Each scene shows the same named points in several views. A view is turned or mirrored, and shifted as a whole, has a little noise and may leave points out.

Scene 1
View 1
nofit: [-14  26 -14 -10   5 -18   8  -4  26  22  12   0  21   2  -3  21 -21 -14
   9   7 -19   5  -5  12 -10  -2  -5  22   9   3  -9  -6  -6   9  16  -1
  -2   3  -7 -25  15]
tikot: [-19   3 -19 -20  14 -16  18 -22   9   9   2  -9   5  -1   8  11 -14   5
  12  11 -13  -1 -13  -4  -8  11   3  13   7  11 -17  -4  -5  -3   5  14
   4 -13   0 -15   7]
geme: [-12   3 -11 -17  13 -22  21 -13  15  27  -4   2  -5  -2  -3   3  -3   9
   0   4 -20  -2 -16 -15  -7  24   4  10   7  -1 -18   4   9   7  13   7
  -1 -14  12  -2   4]
vem: [-13  21  13 -18   9 -11   5 -27   7  29  16  10  10   6   5   6 -22 -16
  27  22 -12  -7 -19  19   4  -6  10  31   6  19 -17 -19 -19 -14   8  24
   2   3   0 -26  18]
nimu: [-11   9 -22  -7  10 -11  11   7  15  10   2   2  13   6  -3  16  -7   2
   7  -7 -14   6  -3   2 -11  17  -4  24  -8 -10 -13  16   4  23  31 -13
   4  10  -6 -22  11]
regoz: [-13  28   2 -16   4 -23  10 -10  31  38  11   6  10   2  -5  14 -15 -11
   6   9 -28   0 -17   5   2   3   1  20  11   1  -9 -12  -4   5  16   0
  -3  -1   5 -24  12]
timo: [-18   3  -8 -21  28  -1   5 -20   6   9   5  13   4   6   0  20  -5  -3
  15   6 -25  -4 -27   2   6  13  10  18 -15  18 -33 -10 -10  -6  14  20
  16   1  14 -26  20]
piro: [-12   2 -29  -9  13 -15  17  -2  10   9  -2  -6  10   0   0  12  -9   5
   4  -1 -10   4  -2  -5 -19  17  -5  15   2  -2 -15  13   5  16  17  -2
   1  -4  -3  -9   7]
kepuf: [-14   5 -13 -15  17 -10  11 -19   4  11   4   2   8   2   4  11 -14  -3
  15  11 -11  -2 -13   4  -8   8   3  20   1  14 -22  -4  -9  -4   8  18
   6  -4   1 -16  14]
dip: [-16  10 -20 -17  16 -17  14 -17  17  15   4  -3  10  -3   0  18 -15  -4
   5  10 -20   1 -14  -2 -11   7   0  10   9  13 -19  -9  -5  -2   3  15
   3 -12   5 -15  11]
nevon: [-17  13  -4 -19  10 -16  13 -22  12  18   8  -1   6   2   6   9 -16  -3
  17  14 -16  -3 -16   4   0   6   6  21   6  11 -15  -9  -9  -5  10  14
   2  -5   0 -22  11]
Mano: [ -2  12  20 -12  -3 -22  18 -13   4  44   4  12  -7   8   3 -18  -5   4
  20   9  -4  -8 -11   0   1  20  10  33   6 -10  -6  12   3  10  26   2
 -10   3   0  -4   2]
ris: [ -9   5 -13  -7  -5 -24  24   1  10  21  -3  -6   0   5   6  -8  -6  16
  12  -1   0   2   4  -8 -14  25  -1  26   5 -21   0  28  12  26  31 -16
  -8   1 -12  -8  -4]
pegit: [-11   9   2 -17   7 -24  19 -11  20  36   0   6  -7   2  -3  -1  -1   8
   5   4 -23  -4 -19 -12   3  24   7  16   4  -8 -13   5   8  10  21   0
  -3  -7  11  -8   3]
gegi: [-29   3 -25 -31  33  -9  11 -28  21   1   3  -3   4  -3   0  33 -10   2
   4   9 -40  -2 -35 -10   6  12   8  -1  -5  25 -34 -23 -10 -14   1  23
  19 -17  20 -28  17]
moz: [-11   6 -28  -3  11 -10  12  -4   2   4   3  -6  19   1   4  12 -18  -5
  13   6   2   5   6   9 -26   5  -7  22   6   5 -15  10  -4  11  12   5
   0   1 -14 -12  11]
bubo: [ -1 -12 -21  -1   5 -21  29   7  -3  20 -15  -2  -9   1   2 -16   6  24
   3  -9   5   1   7 -20 -26  41  -3  20   1 -24  -9  43  23  32  30 -13
  -9  -5  -5  15  -7]
nibir: [-19  11  -2 -26  33  -1   0 -23  16  15  10  18   6   5  -5  29  -6  -9
  12   7 -39  -4 -38   4  15   8  12  14 -15  24 -37 -23 -14 -14  12  24
  19   1  23 -33  25]
sop: [-13   1  -9 -19  17 -17  17 -20   9  22  -2   3  -4  -1   0   4  -5   7
   7   8 -18  -5 -19 -11  -4  21   8  12   4   7 -22   0   2  -1   8  15
   2 -14  11  -5   6]
biz: [-22   8 -26 -20  10 -20  19 -15  19   7   2 -13   9  -2   6  16 -16   6
   7   9 -18   2 -11  -5  -9  10  -1  11   8   5 -12  -2  -2   4  10   4
   3 -12  -2 -21   6]
maz: [ -5   4  -6 -10  14 -17  15 -10   7  28  -1   9   0   1  -4   0  -5   0
   6   5 -11  -2 -10  -4 -12  20   3  19   4   1 -19   7   4   7  14  10
  -3  -5   7   0   8]
zalad: [-14  22  -7 -13  -9 -31  22 -10  24  31   7 -11   9   1   6   1 -21   0
  12  12  -9   2  -1   2 -10   5  -2  23  22  -8   4   3   1  11  16  -6
 -12  -8 -12 -16   1]
rofog: [-18   5 -24 -14  10 -14  16  -8  12   6   2  -7  10   3   5  14 -12   6
  12   3 -12   3  -6  -1 -10  13  -1  19   0   0 -12   8  -1  11  19  -2
   4  -2  -6 -21   8]
tes: [-25  14 -25 -19  11 -14  12 -10  22   2   8 -10  16   3   5  25 -18   1
  12   5 -22   5 -13   3  -2   5  -1  16  -1   5 -12  -4  -8   6  18  -1
   9  -1  -5 -36  12]
gonep: [-14   7 -14 -17  24 -10   8 -17  12  16   4   7   8  -1  -4  20 -11  -6
   6   8 -24  -1 -20   0  -6   9   4  11   0  18 -28 -12  -6  -6   5  20
   8  -7  12 -15  17]
diz: [-17   6 -25 -13  12 -14  15 -12   9   6   3  -9  12   0   6  14 -16   1
  11   8  -9   2  -4   2 -15   8  -2  17   5   7 -16   3  -4   5  10   8
   3  -6  -7 -17   8]
View 2
Mano: [-16  21  26   5 -13  -2   0  -5   4  -4 -17  18  15   5 -16  -4  -2  -5
  -7   1   0  -2 -13  -3  -6  12   2  -4  17 -11 -20 -20  -2   3   7   8
   1 -22   8 -14 -12]
vem: [ -5   8  16  20 -39 -10  10  -8  33 -22  -9   0  20  -8 -35 -13   5 -12
   5  24  15 -21 -16  -8 -14   0  11   2 -13 -25 -17 -31 -14   8  -5   3
   3  -7  25 -18  11]
tes: [ 13   6   9   3 -21 -17  -2   1   5 -22  22   2  13  -8 -22 -23   2 -10
   7   3  -4  -7   3  -2  -4  -2  13 -11 -13 -26   0   0 -10  -3 -11   9
  14  14  35   2  16]
nofit: [ 12   8  26   7 -30 -10 -16  -8   7 -18  16   3  20  -4 -23 -18   2  -4
  -3  14  -7 -13  -8  -3 -14  10   8 -13  -9 -31  -7  -8  -2   1 -13   7
   2   6  29   8  12]
biz: [  7   9  12  -5 -18 -12  -4  -1   7 -20  17  13   8   5 -22 -15   7 -10
  16  -2  -2  -2  -1  -5  -3   1  15  -9  -7 -22  -4   3  -5   5  -5   3
  17  22  29   3   0]
ris: [ -6  19  28  -8   0  -6 -17   2 -20   1   6  21  14   0  -4 -12  -7   1
  -9 -17 -10   8  -1   4  -2  19   4  -8  26 -10  -6   4   6   0  11  17
  13   1  15   2  -9]
regoz: [  9  14  22   7 -31 -10  -7 -10  10 -20   3   7  16  10 -25 -14   9  -8
   0  15 -13 -10 -11  -7 -10   3   3 -17 -13 -26 -15 -13  -8  -4 -19   2
  -8  -9  19   3   3]
nevon: [ -3  10  13   7 -23 -10   6  -3  21 -19   3   7  13  -3 -27 -12   3 -11
  10   8   8 -10  -8  -7  -7   0  13  -2  -7 -22 -11 -14  -9   7  -1   3
  11   4  27 -10   3]
zalad: [  5  16  29   0 -30  -7 -21  -4  -8 -12  -2  16  19   9 -20 -18  14  -3
  -2   4  -4   0 -12   0 -11  18   8  -6   6 -14 -11  -8  -1   3  -7  12
   6  16  10   3  -3]
moz: [  2   6  26  -1 -15  -9 -15  -5  12 -12  24   8  17 -14 -16 -11 -11  -1
   4   2   5 -10  -6   2 -12  12  15  -3   7 -31  -1   1   6  13  11   7
  20  20  40   6   6]
bubo: [-15  22  32 -21  23   0 -17  -1 -17   6  13  32   6   7   5   4 -20   3
  -2 -29 -12  12   0   3   2  18   2 -12  40 -12  -6  14  19   9  26   8
  19  -4  20   4 -27]
maz: [ -9  13  23  -4  -5  -5  -2  -9  16 -12   8  18   9   7 -16   2  -7  -7
   8   1  -4  -7 -10  -6  -7   4   7 -12   7 -25 -14  -6   5  10   6  -4
   7  -9  26  -2 -12]
nibir: [  3   3  -4  13 -18 -17  29  -8  44 -33  17  -4   3  -3 -31  -8  -5 -21
  19  16  -2 -21  -1 -16  -1 -26  10 -17 -34 -39 -12 -14 -19   0 -14 -10
   2 -22  43 -12  11]
piro: [  2  11  22  -8  -4  -8 -12  -4   3 -12  25  15   9  -1 -11  -9 -10  -4
   7  -7  -7  -3  -1  -1  -4   7  11 -11   7 -26  -3   7   6   7   6   4
  16  11  34   8  -3]
diz: [  2   7  18  -2 -16 -10  -7  -2  12 -16  19  10  13  -5 -20 -13  -3  -6
  11   1   4  -7  -4  -2  -6   5  15  -4   0 -26  -3   0   0   9   4   5
  19  19  34   1   3]
kepuf: [ -4   7  14   4 -17  -9   6  -5  26 -19  13   7  11  -5 -24  -7  -4 -10
  13   6   9 -13  -6  -6  -7  -1  14  -3  -5 -28  -8  -9  -4  12   5   0
  15   6  35  -7   3]
pegit: [ -4  19  18  -5  -6  -6   3  -5   4 -13   0  20   6  18 -16  -4   2 -10
   6  -5 -14   2  -6  -7   0   0   2 -17   3 -16 -17  -5  -3  -1  -5  -1
   1 -17  14  -3 -16]
rofog: [  4  10  15  -2 -11 -12  -5   1   2 -14  19   9  12  -6 -15 -15  -5  -7
   5  -5  -2  -3   1  -1  -3   4  11  -8   2 -23  -2   3  -2   2   2   9
  17  11  32   2   5]
timo: [ -3   5   2   7  -9 -14  21  -5  33 -25  18   3   4  -7 -23  -6 -11 -15
  16   6   2 -14   0 -11  -1 -17  11 -12 -16 -33  -9  -9 -12   4  -2  -4
  10 -14  42 -11   6]
gegi: [  8   2  -8  -2 -16 -18  24  -4  37 -36  25   6  -3   9 -32  -9   5 -22
  36   5  -1 -11   3 -16   4 -27  18 -15 -33 -32  -6   1 -16   5 -13 -14
  14  10  44  -5   2]
View 3
tikot: [ -9  -3   6  -9  -2   6 -18 -11   5  -2   9  -5 -19  -4  -4   8  -8 -13
  -6   0  17   6  22   7 -31   4   1  13 -20   6   7  -6  16   0 -12   6
   0   1  -5  -1  -1]
geme: [ 12   2   6 -11 -13  18 -18  -9  -1  -9   7  -5 -16 -29  -2   7 -19 -14
  -8   4  25   6  24  -1 -27  -2  10  24 -15   1  12 -14  12   0 -11  23
  -6  -3 -14   1  -3]
diz: [ -6   3   4  -6  -9   4 -12 -10   1 -11   9 -10 -21  -4  -3  13  -1  -7
  -2  -6  19   7  14   2 -35  -3  -4   5 -13   8   8  -7  23  -4 -14   1
   6   7  -6  -1  -5]
gegi: [-15  -9  -3   2   4  14 -20   8   1  16  -6  11  -6   2   9  -2  -4 -32
 -13   0  -8  -5  46   4 -27  17  -3  16 -13  11  -8   3   5   8 -15  16
  -5  -2   9   8  19]
Mano: [ 16  -3   1 -26 -25   8 -31  -7  21 -15  28 -16 -36 -29  -9  14 -22   4
   7   5  43  11  13   2 -20  -7  -1  31 -15   7  37 -22   6 -10   0  12
   3  -1 -21  -3  -1]
nevon: [ -8  -7   0 -16  -6   6 -25   2  16  -2  15  -4 -21  -1  -5  13  -9  -9
   1   2  17   6  20   5 -23   3  -8  16 -15  14  15  -6   9  -3  -6   2
   5   2  -3   2   7]
nimu: [ 11  15  -8   1 -31   8  -9   2   0 -23   5 -17 -26 -24   5  13   3   3
   7 -17  22   4  16  -6 -36 -15  -9   4   3   2  20  -8  24 -10 -11  12
  14  15 -11   3  -3]
moz: [ -2   3   2  -6 -15   0  -9 -14  -6 -18  11 -15 -25  -2  -4  15   5  -2
   1 -10  21   9   6  -4 -39 -10 -11   0 -11  13   7 -11  31 -10 -16  -7
   6  10  -8  -2 -11]
dip: [ -5  -4   4 -11  -2  12 -16  -2   0  -5   8  -1 -11  -4  -4  12  -7 -15
  -7   2  12   5  18   0 -27   0  -4  12 -13  15   1  -5  16   1 -12   5
  -1   2  -2   4   2]
rofog: [ -2   9   1  -2 -15   6 -12  -6   5 -14   6 -14 -23 -13   1  12  -1  -3
   1 -10  19   5  18   4 -35  -4  -3   5  -9   0  16  -4  21  -5 -12   7
  10   9  -9  -1  -3]
maz: [ 15  -3   1 -15 -21  11 -21 -10  -2 -11  14  -9 -24 -23  -3   8 -13  -9
  -2   3  29   6  18  -6 -27  -7  -1  23 -13  11  13 -19  17  -8 -10  13
  -5  -1 -13   0  -4]
tes: [-12   9  -2  -1  -6   9 -12   9  12 -10   2  -7 -16  -1   2  16   3  -6
   1 -10   7   3  20   5 -31  -2  -8   0  -3   5  13   5  15   0 -10   4
  16  13  -1   4   7]
nibir: [ -5 -18 -19  -7 -14   9 -32  22   9  16   5  10 -16   0  11  -2  -2 -27
   0  -2  -3  -9  46  -6 -19  12 -19  23  -3  26   3  -4  -2  -4  -7  11
  -3  -1  13  12  31]
kepuf: [ -5  -9  -2 -11 -11   2 -23  -7   4  -2  14  -6 -25  -1  -2   7  -4 -12
   0  -2  17   3  22   0 -30   2  -9  14 -15  16   8 -11  16  -7 -10   0
   0   2  -2   0   3]
zalad: [ -1  11  12 -22  -3  15 -14  -2  19 -25  19 -12 -16 -15 -16  31 -16   6
   2   5  31  16  -4   7 -22 -14   2  11 -10   3  26  -5  15   1  -4   4
  13   8 -17   1  -7]
timo: [ -3 -13 -14  -4 -19   3 -28   7   5  10   6   0 -25  -4   9  -3   0 -21
   1  -6   7  -6  42  -3 -27  10 -14  19  -9  18   7  -8   7  -7  -9   8
  -1   1   5   5  18]
regoz: [  5   1  -3 -22 -10  21 -21  21  18 -14  15  -1 -11 -14  -7  25 -13  -5
   2   7  16   7  10  -4 -13 -11 -10  19   2  17  18  -3   4   0  -1  10
   9   5  -6  11  12]
piro: [  7  10   3  -2 -18   9  -8 -12  -7 -19   4 -14 -21 -20   0  11  -2  -4
  -2  -9  23   6  14  -3 -38  -9   0   5  -9   1  10 -10  27  -5 -16  11
   4   8 -13  -1 -10]
gonep: [  0 -11  -4 -10 -10  10 -22   2  -2   2   8   2 -15  -4   1   6  -5 -21
  -5   2   9   1  26  -5 -26   2  -9  18 -11  21  -1  -9  13  -3 -12   7
  -5   0   2   6   9]
bubo: [ 31  20  11  -1 -38   8  -7 -37 -14 -30   8 -30 -36 -53   0   3 -16   6
  -1 -10  50  11  15  -2 -45 -15  18  17 -17 -19  28 -27  32 -11 -16  28
  -1   3 -33 -12 -28]
sop: [  5  -6   4 -11 -11  12 -23 -10   1  -1  10  -4 -19 -19  -1   3 -16 -17
  -7   5  22   4  29   2 -27   4   5  25 -19   7  10 -14  11  -1 -10  17
  -7  -5  -9   0   1]
biz: [ -9   7   7  -5  -2  12 -11  -5   5  -9   5  -6 -13  -7  -3  15  -6  -9
  -5  -4  14   7  18   7 -32   0   3   6 -13   1   9   0  17   3 -12   8
   7   6  -6   1  -2]
View 4
gegi: [ 11  14  -3 -21 -30  -3   1   5  14 -26 -10  -9 -10 -10 -32   7 -39   1
  29  -7   6 -23   2  -3  13   1 -12 -19  12 -17  -3   0  28 -36  38  -6
  13 -13  -1 -10 -35]
vem: [  1   9 -12 -13 -17   1 -14  13   5 -26  -7  -4 -20 -14  18  -4   4   9
  18  -2  28 -32 -19  -2  -1  12  18   2  10   2   1  21  -2 -20  31   4
  36 -16   0  -7 -29]
pegit: [ 10  -1 -14 -32  10   5   8  12   7   0   0   1 -22  -5 -12  -4  -3  16
   7 -20  -2 -31   3 -22  -1  10   1 -13  10   0 -23   8   9  -4   4  11
  12   3  10   7 -13]
tikot: [ 11   8  -3 -25   1  -3  -5  12  11 -18  -2  -9 -19   1 -11  -4 -12   6
   6  -8   5 -18   1   0   1  -4  -5  -3   1  -6   0   7  16 -16  14 -10
  19  -3   7  -5 -32]
sop: [ 11   5 -10 -29   8   4  -4  10   7 -15  -5  -4 -22   2 -17   0 -13   6
  12 -13   1 -29  10  -8   0   4  -3  -1  10 -10 -15   6  13 -14  15  -2
  13  -1   5   1 -23]
rofog: [ 18  12  -4 -25   3  -1  12  11   7  -4   2  -8 -12  -4  -2  -4   1  12
   0  -3  -4 -14   2  -6   1  -3  -5 -11  -6   6  -4  12  18 -13  -1 -13
  15  -2  13  -4 -39]
diz: [ 15  12  -4 -23   4  -2   4  11   8 -12   2  -8 -10   1  -2  -3  -4   7
   1  -4   1 -11   0  -2  -1  -6  -3  -1  -4   2   1  10  16 -12   6 -16
  21  -5  12  -6 -41]
bubo: [ 27   7 -13 -44  55  13  14  12  -1  15   6  -4 -25  17  -7  -5  17  15
 -17 -13 -27 -21  34 -16 -10  -2  -9   6  -3   6 -31   7  14   8 -32 -12
  -3  18  21  11 -27]
moz: [ 17  17  -6 -19  10   1   9   8   4 -10   5  -7  -3   4   7  -2   4   5
  -2   1   0  -5   3   0  -4  -6   1   8  -7   8   0  11  14  -8   1 -24
  24  -7  15  -6 -50]
timo: [ 14  20 -11 -21 -20   8   5   3   3 -19 -12  -5 -16 -13  -4   6 -13   6
  29   3   8 -33   7  -4   7  12   0 -12  14  -5 -12  13  18 -35  28  -5
  12 -14  -3  -7 -40]
nofit: [  8   8 -10 -13 -11  -3  16  10   8  -6   7   0   2 -11   8  -5  -1  13
   4  -9   9  -7 -19 -16  -1   2  10  -9  -2  13  -1  12  10  -5   9  -6
  34 -14  16  -4 -37]
ris: [ 19   4  -8 -35  31   3  14  16   4  11   7  -5 -23   2   5 -11  21  20
 -15 -11 -13 -18   8 -15  -6   0  -2  -8 -10  13 -16  15  11   4 -24  -6
  11  11  20   6 -25]
nimu: [ 21  16 -11 -25   5   7  29   7   1   8   5  -2  -4  -7   6  -1   9  17
   1  -2  -9 -13   6 -17   0   3   0 -14  -4  16 -15  14  18 -10 -10 -12
  12  -5  17  -1 -44]
gonep: [ 10  13 -12 -19 -11   4   2   4   7 -20  -4  -2  -6  -4 -11   4 -19   3
  20  -7   8 -22   2  -7   2   5   2   0  12  -7 -10   6  15 -21  27  -7
  21 -14   4  -5 -36]
dip: [  9   8  -7 -19  -5  -2   1   9  11 -18   0  -4  -7  -1 -13  -1 -18   4
  10 -11   6 -13  -4  -6   1  -2   0  -1   4  -5  -3   5  15 -13  19  -9
  25  -9  10  -6 -33]
piro: [ 19  13  -8 -27  14   3  15   8   6  -1   5  -5  -6   3  -7  -2  -3   9
  -2  -8  -9 -10   9  -9  -2  -4  -5  -3  -4   5 -11   7  18  -6  -5 -17
  13  -1  16  -2 -41]
nibir: [ 10  19 -14 -17 -37   8   6   2   5 -22 -14  -1  -9 -20  -9   8 -23   6
  39  -1  15 -35  -1  -9  10  17   4 -18  21  -7 -13  11  18 -40  42   4
  15 -21  -6  -9 -37]
kepuf: [ 12  14  -8 -21  -2   3  -3   8   5 -19  -4  -7 -15  -3   1   0  -6   5
  12  -2   8 -22   2  -1   0   2   2   3   5  -3  -3  12  12 -19  18 -10
  22  -9   5  -6 -38]
maz: [ 13   8 -16 -27  16   9   3   8   4  -7  -1   1 -15   4  -4   0  -2   8
   7 -12  -1 -25  10 -13  -5   7   4   7  10  -2 -20   8   8  -5   7  -3
  17  -3   9   4 -27]
nevon: [  7   7  -7 -21  -7  -1  -5  13   8 -17  -3  -7 -19  -8   1  -5  -4   9
  11  -7  12 -25  -9  -4   1   4   4  -6   4  -1  -1  14   9 -17  19  -2
  25  -7   5  -5 -28]
Mano: [  7   0 -16 -31  21   9  -5  17   2  -3  -1   0 -34  -3  13 -10  21  17
   1 -14   6 -38   0 -14  -7  14  12   2   8   7 -20  19  -5  -1   0  10
  21   4   9   7 -12]
geme: [ 11   2 -12 -31  14   4   4  10   9  -6   0  -1 -18   3 -20  -1 -12  10
   7 -19  -5 -24  10 -16  -1   4  -4  -4  10  -8 -19   2  13  -5   7   0
  12   2  10   4 -19]

In a view up to two points have been moved. Name them for each view, in the order of its rows, or write -.
view 1 | Mano, moz
view 2 | nevon, timo
view 3 | -
view 4 | -
